A landscape with many valleys, sampled at points; each row gives a point and its height.
From any point a ball rolls to the lowest of the 6 points nearest to it. It stops when none of these is lower. Distance is the straight distance between rows; heights are no part of it.
J490: [136 131  85  75 105 145 128 135 152  94 147 134 131 155 108 123 167 154]  h=37.3
J871: [170 177 122  88  91 144 129 162 135 106 146 136 117 140 121  90 146 123]  h=50.1
J479: [ 68  78 125 178 190  93 152 127 132 140 112 116 148 128 105 199 106 120]  h=83.9
J973: [ 68  75 115 103 145 112 138 118 166  81  91 102 156 162 107 198 157 146]  h=58.9
J931: [ 67  94 146 193 163  83 136 114 120 166 120 129 143 115 122 174  85 130]  h=58.0
J545: [ 99  87 129 166 160  94 144 124 137 138 126 126 140 129 110 182 115 124]  h=86.4
J80: [138 131 164 168 157 132 124 104  99 173 114 147 107  80 151  87  88 112]  h=17.9
J427: [217 193 133  72  51 191 126 156 102 134 154 117 108 138 174  70 137 116]  h=15.9
J167: [155 169 150 127 101 140 108 130 106 131 128 119 121 116 144  88 124 119]  h=63.8
J592: [180 180 127  76  83 151 133 166 132 104 144 133 114 144 129  86 148 119]  h=52.1
J567: [164 177 142 114  91 161 114 140  99 137 130 113 122 117 160  70 123 114]  h=71.5
J905: [ 84 111 148 186 154  92 124  97 108 175 116 147 128 103 138 147  75 132]  h=35.7
J593: [122 125  87  47  95 155 132 140 188  57 150 107 144 177 101 185 175 157]  h=62.0
J126: [ 84 107 149 184 152  88 129 108 119 166 119 137 135 109 125 166  82 133]  h=46.1
J799: [113  78 111 142 149 103 138 124 142 121 125 124 132 144 114 171 139 127]  h=72.4
J190: [126 136 179 230 189 119 120 119  77 192 115 161 119  72 166  93  67 111]  h=41.3
J533: [123 105  91 114 124 126 126 128 148 103 137 131 133 154 115 138 164 139]  h=67.3
J263: [ 93  71 109 153 170  98 149 119 142 126 111 119 143 138 108 186 124 125]  h=81.0
J194: [ 91 107  94  75 109 136 133 135 182  61 130 102 154 178 105 195 166 151]  h=63.6
J762: [130 113 108 129 123 116 120 133 145 110 142 135 128 140 113 133 154 128]  h=72.2
J219: [168 162 106  74  92 145 139 157 145 100 146 140 116 147 112  89 161 129]  h=42.8
J73: [189 173 119  58  74 158 142 166 141 101 146 134 111 151 123  79 160 120]  h=47.6
J886: [176 169 140 119  86 178 121 143  90 159 141 115 113 112 177  46 115 105]  h=50.5
J415: [138 135  90  38  90 156 130 135 178  61 161 109 141 168 103 167 182 161]  h=58.1
J328: [118 127 152 160 132 104 115 101 114 159 119 139 122 100 131 138 101 129]  h=6.1
J927: [189 193 138  86  74 165 128 159 109 120 140 122 116 141 150  80 130 118]  h=60.3
J287: [146 157 138 129 108 122 109 134 121 120 135 130 122 128 124 110 138 120]  h=67.9
J320: [132 141 156 148 118 113 109 111 118 146 124 134 123 107 130 124 119 124]  h=33.0
J989: [ 42  69 111 170 212  85 157 116 130 121  85 110 150 132 101 209 121 124]  h=80.1
J766: [ 96  89  95  96 124 131 127 120 159  88 122 113 148 166 116 168 163 156]  h=59.1
J732: [137 137 158 151 138 128 116  99 104 164 116 136 113  89 143  96 101 119]  h=6.3
J322: [159 173 136 113  99 137 115 151 122 114 138 129 121 131 130  97 136 122]  h=71.4
J209: [120 116  84  80 111 145 124 126 156  90 143 128 142 164 110 141 168 158]  h=16.7
J121: [ 60  86 143 197 181  78 140 120 123 158 117 118 152 119 113 191  92 126]  h=72.0
J998: [166 134 174 163 143 149 121 130  91 177 124 138 107  82 167  59  95 101]  h=12.4
J380: [102  76  97 119 140 115 134 119 152 100 117 117 143 160 118 168 152 143]  h=13.7
J246: [152 135 162 154 143 143 119 115  99 169 120 132 105  82 161  70  96 104]  h=23.2
J889: [143 141 185 222 180 126 121 132  77 201 115 157 120  66 172  87  68 110]  h=39.4
J708: [124 129 158 168 158 119 122  92 101 170 112 150 111  86 145 106  83 120]  h=19.1
J50: [110 117  90  70 106 145 124 127 166  76 144 112 147 171 106 168 168 164]  h=49.0
J657: [169 187 141 100  91 151 120 155 117 118 138 123 119 134 141  86 133 119]  h=73.3
J172: [124  99 119 145 133 104 126 125 140 123 134 134 129 138 112 153 142 126]  h=7.6
J311: [ 79  86 133 181 172  87 149 126 131 147 120 123 146 125 111 191 106 124]  h=78.2
J974: [157 137 176 182 164 142 125 131  86 187 118 150 107  73 168  77  83 106]  h=25.9
J838: [ 90 115 150 196 166 103 124  88 103 177 112 154 115  99 145 125  70 123]  h=31.1
J524: [136 125  92  92 111 135 128 138 146 100 145 138 129 153 108 118 162 144]  h=44.0
J877: [151 144  93  62  98 147 135 146 152  97 148 137 128 153 103 100 171 147]  h=40.9
J238: [ 36  69 113 137 204  84 157 109 143 105  68 116 153 140  98 219 131 143]  h=77.5
J36: [133 127 136 144 119 106 115 125 131 127 138 135 123 125 115 135 136 122]  h=61.5
J65: [150 156 152 134 108 144 111 123  98 149 122 118 119 103 154  73 120 114]  h=16.8
J213: [146 143 102 101 113 128 122 147 144 106 145 138 127 146 110 107 159 131]  h=49.9
J642: [120 125 164 207 185 121 124 103  91 182 117 161 112  83 154 102  71 112]  h=30.2
J913: [163 156 149 131 103 166 117 132  93 158 131 118 114 102 166  51 112 107]  h=63.4
J291: [194 184 133  96  72 187 124 142  92 154 151 116 111 121 172  55 121 113]  h=18.0
J223: [ 74  68 104 130 175 100 154 116 146 113  90 109 148 144 108 198 134 136]  h=67.1
J277: [120 129  68  36  88 149 144 145 205  40 144 103 143 181  91 196 189 138]  h=72.9
J783: [144 152 155 141 117 124 106 114 111 141 121 130 118 104 135 104 122 124]  h=37.6
J85: [146 136  89  41  91 155 130 133 164  81 154 117 137 163 102 133 178 167]  h=43.8
J670: [125 111 137 157 131 100 124 120 133 136 134 135 128 121 114 157 122 125]  h=55.4

Where does a ball stop that starts at each point below?
J533 | J172
J657 | J209
J213 | J209
J766 | J172
J592 | J209
J73 | J209
J974 | J328
J889 | J328
J973 | J172
